The views of a scene show one set of named points, each view turned or mirrored, shifted and resized as a whole, with a little noise and some points left out.

Scene 1
View 1
(169): [ -7  20   5  -3  10  15  -1  -3   4  -3  -3  -6 -11  -6  10   5   0   2
   2  14]
(60): [ -4  23  -2   9  14   9  -4  -7   6   0 -14  -7 -14  -6  17   8   5  -2
   7  10]
(34): [-7 16  5 -9  7 18 -1 -3  1 -3  0 -4 -6 -6  3 -1  0  2 -1 16]
(18): [-6 20  3 -3 16 12  3  5 -6  4  3 -5 -5  3  5 -5 -3 -5  5 23]
(193): [ -8  25  -4  16  20  -4  -7  -2   2   2  -9   2 -17  -7  14   4  -1 -11
  10  16]
(126): [-10  24  12 -11   7  24   1   0   2  -7  -2 -14  -9  -6  16  11  -9   6
   3  18]
(227): [ 11   9  -2 -13  12  15   4   5   7   6  -3  -7  -4  -8  -4 -11   7   2
  -9  16]
(237): [ -2  22   1 -11   2  27  -3  -3   5  -4 -10 -20  -3  -1  11   2  -7   4
   2  13]
(134): [-16  22   3  -6   6  20   0  -1 -15  -1   5  -8   5  16   6  -7  -8  -4
  11  23]
(264): [  1  12 -14   6  10   3 -10  -7   4   5 -10   0  -8  -6  -1 -10   6  -8
   1   9]
(248): [ -3  15  10 -20   7  29  10   4  -1   0   4 -12   2   3   3  -4   3   8
  -4  21]
(94): [-12  23   9  -1   8  20   0  -9   4  -5  -5  -9 -10  -4  17  12   5   5
   4  11]
(275): [  9  18  -1  -5  14  11   0   4  11   3 -11  -9 -13 -15   8   1   2   1
  -4  15]
(200): [  4  12   4  -5   7  16  -4 -12  23  -5 -15  -7 -20 -26  10  14  16  11
 -10   1]
(146): [ -3  29   8   7  18   9  -2  -1  11  -3 -15 -12 -22 -16  28  20  -1   3
   7  13]
(93): [-4 24  6  0 14 16  4 -2  3  1 -6 -9 -9  1 17  7  6  3  5 15]
(45): [  2  17  -6   3  11   8  -5  -4   8   3 -12  -6 -11  -6   9  -2   8  -3
   2  10]
(278): [ -7  23  11 -10  10  18   0   2   3  -5  -1 -10 -12 -10  11   8  -7   3
   1  20]
View 2
(169): [ 2  7 -5 -1  0  4 -5 12  0  2  2  0  2 -4 -4 -4 -9  5 -4  1]
(193): [  3  10  -5 -12  -7  -1   1   5   8  -3  -6  -2   8  -8  -6  -5 -14  16
  -2   0]
(275): [  1  14   2  -2  -4  -4 -10  11  -1   3   0  -1   2  -4  -1  -1  -3   6
  -5   6]
(248): [ -1   4  -4   4  10  11 -17  18  -7   5  10  -7  -1  -2  -3  -6  -6   2
  -5   2]
(237): [-1  7  1  3  4  3 -2 18 -4  4 12 -1  2  1 -3 -1 -9  6 -7  1]
(146): [  2  15  -8  -3 -15  -2   2  12   2   2  -2   9   5  -2   3  -7 -11   6
 -11  -1]
(227): [  1  11   4   0   6   0 -20  12  -4   3   2  -8  -1  -4  -4   0   0   7
   0   9]
(126): [ -1   5  -7   2   3   4  -2  17   0   5   7   2   1  -1  -1  -7 -10   2
 -12  -3]
(134): [ -2   0  -6  -4  14  12  -6  16   0   0  10 -10   4  -3  -9  -6 -18  13
  -2  -4]
(200): [  9  10  -2   5 -15   0  -4  10  -4   4  -1   7  -3  -3   0   2   2  -4
  -2  12]
(18): [ -2   7  -4  -6   9   6 -11  12   2   1   3  -8   5  -5  -6  -7 -12  12
  -4  -2]
(60): [  3  11  -4  -5 -10   2   1  10   0  -1   1   0   4  -3  -3  -3 -11  11
  -2   2]
(45): [ 4 11  1 -3 -6  1 -5  9 -2 -1  1 -3  3 -4 -5  0 -7 11  1  7]
(93): [  1  10  -7  -2  -5   7  -6  14  -4   1   4  -2   3  -3  -1  -7 -12   8
  -5   0]
View 3
(169): [ 3  6 -2  0  5  4  7 -3  6 -8  2  9 -1 -4  9 -4 -5 -4  4  3]
(94): [  1   7  -1   0   8   3   7  -7  11 -13   1  13   0  -3   8  -9  -6  -5
   4   6]
(60): [ 5  4 -2  0  4 -4  2 -4  6 -6  2 15 -2 -6  4 -7 -9 -8  3  6]
(227): [ 1  4 -6 -3 -2  2  9  8  0 -7 -5  0  1 -9 14  2 -7  7  0 -2]
(93): [  1   3  -3   1   1   3   6  -3   9 -12   3  12   0  -6  10  -6  -9  -6
   2   5]
(200): [  4   9  -5   0   9  -6   8   0   4  -3 -16  16  -6   1   8 -14  -3   5
   6  -5]
(146): [  7  11  -4   4   6   0   3  -2   9  -3   1  25  -6   1  10 -11  -7 -14
   4   4]
(278): [ 2 11 -4  0  5  9  8 -1  8 -9  3  9 -1  1 13 -1 -2 -5  3  2]
(126): [  1  13  -2   0   7  10   8  -3  11 -12   5  11   1   2  13  -3  -3  -6
   2   4]
(34): [  2   5  -2  -2   5   6   9  -2   6 -10   1   3   1  -4   9   0  -3   0
   4   2]
(134): [  0   2   2  -4   2   8   7  -6   8 -17  14  -3   9 -10   7   6  -7  -5
   0  10]
(237): [ -1  15   0  -6   8   3   7   0   8 -12   2   8   5  -3  10  -2  -8  -1
  -4   3]
(18): [ 3  1 -2 -1 -2  7  6 -1  4 -9  9  2  2 -8 10  4 -7 -5  3  6]
(264): [  7   0  -1  -5   1  -8   1   0  -3  -1  -1   3   0 -12  -1   0  -7   1
   2   1]
(248): [ -4   6  -4  -2   1  12  14   1   9 -18   1  -1   5  -5  17   1  -5   5
  -1   2]
(193): [ 10   2  -1   1   4  -5  -1  -4   3   0   7  15  -4  -6   1  -3  -6 -12
   6   6]
(275): [ 5  7 -6 -1  1  0  5  6  1 -2 -3 11 -2 -4 12 -3 -7 -1  1 -2]
View 4
(93): [ -2  -8  -4  -4   5  10  15  10  -2   4  11 -18   0  -8  -5 -11   9   0
  12  -3]
(264): [ -3   2  13  -6   8  -3   0   5  19  -4  15 -12  -4   1  -4   0  -7  20
   6   1]
(34): [ -5  -3  -1 -10  -4   6  15  10   3  -6   9 -14  12   1  -7  -4   2   3
   3  -4]
(237): [  1   3   1  -8   1  11   8   6  -3   4  12 -30   3   9   7 -16   8  -1
  -7  -9]
(94): [ -1 -13   0 -11   4  10  14  11  -9  -2   7 -15   3  -9   0 -12  12  -2
   6   4]
(134): [ 12  -8 -15 -18 -13  18  21   7   9   7  -2 -17  10  10  -6  -1   1  12
   9  -4]
(18): [  0  -4  -9  -4  -8  10  18   6  10   6  11 -17   7   2 -15  -2  -1   7
  11  -6]
(60): [  1 -12   6  -5  10   4   7   3   1   5  17 -14  -9 -10  -2 -12   5   5
  10   5]
(193): [  2 -20   5  -4   4   1   9  -4  11   9  23  -8 -11 -11 -12  -5  -4  14
  15   9]
(200): [-21  -1  20  -2  17  -8   0  16 -11 -17  19 -11   2 -16   2 -13  11  -7
  -3   3]
(275): [-14   2   7   4   6  -1   7   7   3  -1  24 -18   3  -5  -8 -10   3  -1
   3  -7]
(248): [ -8   8 -11  -7  -6  13  21  20  -2  -6   2 -22  20   7  -6  -5   9  -3
   3 -14]
(126): [ -4 -14  -4  -9  -6  12  18   7 -11   1  14 -19   9  -1  -5 -15  10 -10
  -1  -4]
(278): [ -8 -11  -2  -5  -7   9  18   5  -5  -1  17 -16  11  -3  -9 -11   6  -7
   1  -6]
(169): [ -4  -9   1  -7   1   5  13   8  -1  -2  12 -14   5  -5  -7  -8   6   0
   5  -1]
(45): [ -5   0   9  -3  11   0   5   8   8  -1  16 -15  -4  -5  -3  -7   2   9
   6  -1]

In a view up to two points have been moved. Name them for each view, in the order of its rows, or write none.
view 1 | none
view 2 | none
view 3 | (193)
view 4 | (237)
